Points, in no order, along strands that fork and pass close to each other.
(in the rows, 128 means zero)
Points whose rows are less than 106 apart are linked; no others are. Some points are linked to none.
<197>: [113 114 101 153 122 125 143  84 138  89 108 126 148 115 104 187 155  96
 106 153 233  54 158]
<297>: [127 186 119 125  66 110 133 117 137  69 135 137 188 167 112 119 136 124
 142 137 161 119 121]
<243>: [119 166 155 116 101 115  82 147 116 135 134 206 129 159 117 103 121  95
 178  95  88 181 145]
<432>: [118  96 135 148 120 172  72 121 108 103  87 150 124 173 142  86 102 112
 137 136 104 177 145]
<77>: [149 187 179 158 132 162 138 127 111 125 124 116 159 189  98 119 159 102
  96 128 120 101 202]
<529>: [115 136  96 121 109 100 120 123 143 179 132  84  81  84  92 115 187 147
  91 150 110 138 114]
<182>: [ 90 158 117 112  50 146 123 140 132  61 118 123 202 181 102 104 134 106
 123 127 150 139 114]
<614>: [118 121 144 136 125 132 123 171 113 142 123  84 118 112 131 125 110 128
 111 106 112 139 133]
<961>: [ 91 164 142 113  93 110  96 168  90 173 135 152 137 108  87 124 144  92
 116 100 106 153 124]
<550>: [126  83 100 136 149 139 164 100 127 119 112 102 129  93  94 176 164  97
  81 134 216  61 151]
<741>: [ 80 144 118 100 108 101  97 135 103 151 144 172 119  98  89 137 154 113
 135 113 127 189 101]
<186>: [102  80 124 119 104 155 107 154 130 125 110  77 112 110 128 107 109 129
  90 144 119 145 111]
<714>: [ 93  68 104 107 174 137 122  94 150 150 135 108  74  67 138 115 119 147
 128 175  95 131  96]
<966>: [ 70 122 139  76 136 156  98 137 134 112 127 150 141 109 131 110  84 110
 159 119  99 176 105]
<158>: [138  87 111 111 128 146  99 157 153 134 120 113 107 139 135  76 123 159
 183  84  84 160 128]
<7>: [116 134 103 100 117  99  89 122 119 165 150 161 118 115  78  93 170 133
 161  97 114 187 125]
<338>: [ 99  26 114 136 126 152 135 114 137 141 136  69 107  79 178 107  76 122
  79 176 115 110 100]
<145>: [101 133  97  97  56 140 110 167 132 100 116 111 160 159  86 109 142 127
 135 103 137 164 123]
<164>: [154 158 168 158 129 142 114 156 109 135  97 136 146 191 111 111 155 118
 121 100 100 136 194]
<533>: [158 137 103 135 123 112 141 139  97 180 130 125 126 121  75 150 193 154
 111 103 142 135 141]
<453>: [115 127 150 115 114 144 148 148 169  82 140 125 147 133 189 111  72 134
 143 124 118 128 102]
<561>: [131 146 142 127  85 133 138 175 156 100 129  89 166 160 176 121 100 149
 129 112 124 120 120]
<766>: [149 114 115 125 149 108 121 129 113 147 129 111  94 116 109 144 166 157
 138 117 147 159 118]
<163>: [134 150 157 110 185 146 115 139 142 116 141 168 153 125 151 125 100 139
 206 102  63 126 126]
<149>: [130 170 137 140 138 132 146 117 116 143 121 137 160 120  82 177 179 108
  82 137 200 101 129]
<367>: [165 169 165 143 149 118 189 167 129 146 148 133 122  82 170 142 104 168
 116 109 120  87 111]
<681>: [132  82 143 147 130 157 104 113 111  86  93 125 128 162 175 120  86 111
 115 168 128 145 136]
<929>: [131 128 111 155 128 101 137  71 130  80 118 155 143 110 133 166 133 102
 132 152 210  91 121]
<213>: [145 187 172 157 116  98 134 190 114 168 127 115 131 155 153 104  86  96
 109  92  76  84 166]
<291>: [ 96  64  83  97 152 121  94  44 150 106 124 135 103  82 127 128 124 109
 169 154 166 130  88]
<108>: [116 219 144 116 109 107 110 141 118 122 156 184 148 125 120 143 135 109
 149 122 119 142 119]
<376>: [101 174 171 108 113 115 151 142 162  96 142 139 164 111 173 110  71 115
 129 155  99 120 109]
<989>: [193 160 161 165 181 145 125  98 111 100 118 180 101 155 157 120 119 158
 173 136 115 129 151]
<520>: [131 208 104 105  50 119 131 128 103 127 152 140 212 200  83 151 187 114
 119 104 130 126 167]
<946>: [115  22 103 141 144 163 119 107 152 116 128  90  97 124 184 115  50 143
 123 158 126 115  97]
<464>: [ 95 175 120  94  89  67 119 173  96 190 170 154 130 102  95 132 115  96
 150  82  88 147 130]
<405>: [176 130 140 149 140 136 135 110 109 110  82 134 123 166 112 148 172 138
 115 125 174 109 151]
<64>: [146 146 166 196 150 158 187  87 128 110 126 125 142 128 125 140 142 115
  71 195 177  52 171]
<324>: [130 172 102 121 102  90 129  88 130  77 123 145 169 141 108 156 160 117
 143 142 203 128 108]
<251>: [169 153 145 161 143 125 105  93 105  87 102 192 115 173 130 120 150 132
 156 129 135 153 151]
<852>: [141 221 134 120  96  78 116 137 100 162 168 215 151 146 110 124 143 119
 164  96 100 147 168]
<910>: [128  58  90 153 118 124 169 113 165 137 130  35  98  96 136 143 140 137
  79 139 141  76 102]
<771>: [177 143 144 158 143 132  98 136  93 132  92 185 107 178 115  97 155 113
 140 115 118 160 181]
<74>: [110  74 102 122 128 127  90  84 115 129  94 158  96 115  89 127 149 107
 131 147 170 173 113]
<428>: [107 109 106 116 122 137 141 141 124 172 119  64 113 106  77 140 180 146
  73 145 156 132 121]
<743>: [135 144 125 112 144 152 147 120  96 161 122 121 158 142  63 180 193 132
  81 105 160 115 140]
<667>: [115  38  83 130 132 148 105  80 177  73 128 107 140 136 187 118  59 109
 147 150 142 120  89]
<915>: [106  77 122 140 172 124 127 101 134 118 124 154  91  56 159 149  96 103
 100 181 157 119 102]
<274>: [102 194 153  95 108 111 143 127 137  92 167 172 158 102 139 131 100 111
 150 139 130 137  92]
<75>: [147 106 147 148 142 138 135 117 135  96 111 124 121 126 175 144 100 140
 109 159 142 111 116]
<319>: [101  84 147 100 180 151 151 141 142 159 132 110  97  70 160 114  74 131
 117 151  90 134  96]
<1002>: [ 87  98 125 139 142 139 120  96 101 105 104 163 109  77 123 153 102  75
  87 185 165 135 112]
<200>: [119 177 168 114 100 167 170 160 124 142 134  90 195 175 114 161 132 123
  73 112 127  81 150]
<752>: [149 124 116 118 151 124 134 122 140 147 147 131  93 102 127 133 134 182
 166 106 113 136  95]
<165>: [117 122 122 137  88 124 155 145 157  66 125  74 164 148 169 145  98 147
 115 141 177 108 100]
<666>: [162 138 170 147 140 122 131 180 108 152 106 112 105 141 157 104  95 122
 101  96  93 117 154]
<647>: [154 118 159 141 161 138 179 137 146 127 136 130 119  91 181 144  78 159
 118 161 141  98  96]
<831>: [154 223 160 151 135  75 138 141 100 154 166 184 139 145 139 118 108 125
 171  99  79 109 163]
<18>: [122 162  96  87  51 111 104 168 123 114 138 144 184 167 111 111 131 114
 162  84 125 162 118]
<306>: [152  66  96 118 194 146 118  97 148 155 132 108  60 132 137  95 130 177
 177 131  80 147 119]
<605>: [180 135 153 158 167 152 140 107 139  71 131 151 120 162 197 118  93 158
 171 137  99 118 136]
<814>: [148 142 172 134 152 176 175 142 120 149 117  88 170 168 124 178 147 135
  56 128 155  64 153]
<895>: [154  13  70 172 159 136 127 103 122 125 106  54  82 141 152 139 134 136
 103 134 156 101 135]
<917>: [142 175 119 103 120  83 146 152 116 194 181 135 134 101 110 148 138 146
 160  87  97 132 116]
<901>: [116 133 147 120  95 142  77 156 106 119  97 164 132 162 106  74 129  86
 148 106 101 189 150]
<556>: [126 176 150 113 144 125 109 135 150 117 138 202 147 158 129  94 105 117
 205  91  74 141 157]
<475>: [104  59  99 130 148 145 146 114 120 146 114  59 101 103  89 159 169 114
  71 150 176  90 144]
<114>: [ 89  93  99  91 115 133  83 117 127 140 110 143 105 116  89  83 147 131
 161 116 101 196 106]
<616>: [139 107 133 111 138 139 133 145 157 109 153 113 112 122 153 138  98 159
 164 101 121 132  90]
<530>: [152 135 142 174 163 137 159  83 100 108  82 159 134 117 120 162 148  97
  74 177 181  72 173]
<208>: [185 175 141 152 139 102 119 139 130 121 144 163 134 173 149 132 146 166
 191  85 106 122 146]
<153>: [ 93  79  78  94 126 117 125  85 160 117 146 102  95  83 123 113 119 138
 170 164 113 138  81]
<940>: [125  77  89 102 115 140  87  91 144 146 117 114  78 142 100  61 144 157
 170 114  91 177 123]
<101>: [117  80 101 132 115 126 149 133 165 118 132  65 131 114 143 165 114 145
 101 138 170  99  95]
<229>: [158 185 137 154 123  98 163 145 108 133 140 134 142 129 154 161 145 164
 126  97 133  93 127]
<385>: [143 166 178 177 142 166 165 131 121 110 123 103 162 163 127 143 148 115
  70 163 151  81 175]
<844>: [114 156 152 133 121 146 139 169 119 130 117  96 160 144 112 149 147 121
  94 118 142 125 146]
<674>: [ 92 114 150 102 193 149 116 114 144 107 127 165 143 104 162 126  91 132
 169 138  95 144 118]
<522>: [135  42 118 147 154 136 155 134 146 151 141  43  79  84 156 127 103 144
  71 170 127 109 110]
<517>: [145 106  99 125 105 108  94 150 139 141 138  99 114 160 106  87 161 165
 150  82 114 155 153]
<256>: [137  79  98  99 153 136 115 146 152 167 116  81  60 116 136  79 116 165
 168 111  43 158 118]
<918>: [149 182 128 128  94 110 115 131  99 152 132 147 187 173  83 147 179 132
 128  96 138 140 169]
<907>: [ 95  76 113 148 135 129  87  67 103  92  89 153 120 115 122 134 118  52
 105 182 190 136 146]
<538>: [133  85 161 143 165 129 187 123 132 143 139 150  99  68 164 150  93 122
  86 182 147 100 106]
<549>: [129  90 157 119 163 143 157 168 114 158 117 123  97  85 163 132  89 112
  63 164 124 130 108]
<72>: [117 164 100  95 123  87 138 134 160 189 180  94 101  96 108 121 145 160
 163  92  69 130 106]
<408>: [108  90 104 110 152 136 103  89 140  97 124 175 113 121 129 138 124 118
 168 139 151 162 110]
<491>: [131 187 172 144 100  86 137 159 134 150 164 146 157 164 149 101  81 107
 154 102  62 101 155]
<518>: [113 154  90  87 113 104 116 129 159 194 147  89  69  94 117  98 167 151
 126 125  61 154 107]
<148>: [163 134 110 129 103 118 116 147 123 121 124 135 153 183 100 123 177 164
 144  77 142 154 139]
<879>: [155 190 124 146 131 115 157 134 110 148 142 145 149  96 128 191 147 144
 105 137 162  99 123]

A fork is a point with three links. Follow the links from the first point to the second and name the forks in between, in order.
<966> / <714> => <647> > <538>
<274> / <771> => <614> > <385>
<197> / <256> => <158>
<752> / <432> => <647>
<367> / <667> => <453>
<165> / <153> => <453> > <647> > <538>
<549> / <910> => <538> > <647> > <453>
<64> / <491> => <385> > <614>
<681> / <561> => <647> > <453>
<385> / <616> => <614> > <453>

Follow the links from the first point to the second, and from the first to the third. Name the last point that the two ways share.
<164> / <149> / <165> => <453>
<453> / <674> / <714> => <647>
<432> / <291> / <766> => <647>
<561> / <530> / <164> => <385>
<814> / <522> / <75> => <453>
<108> / <153> / <907> => <538>
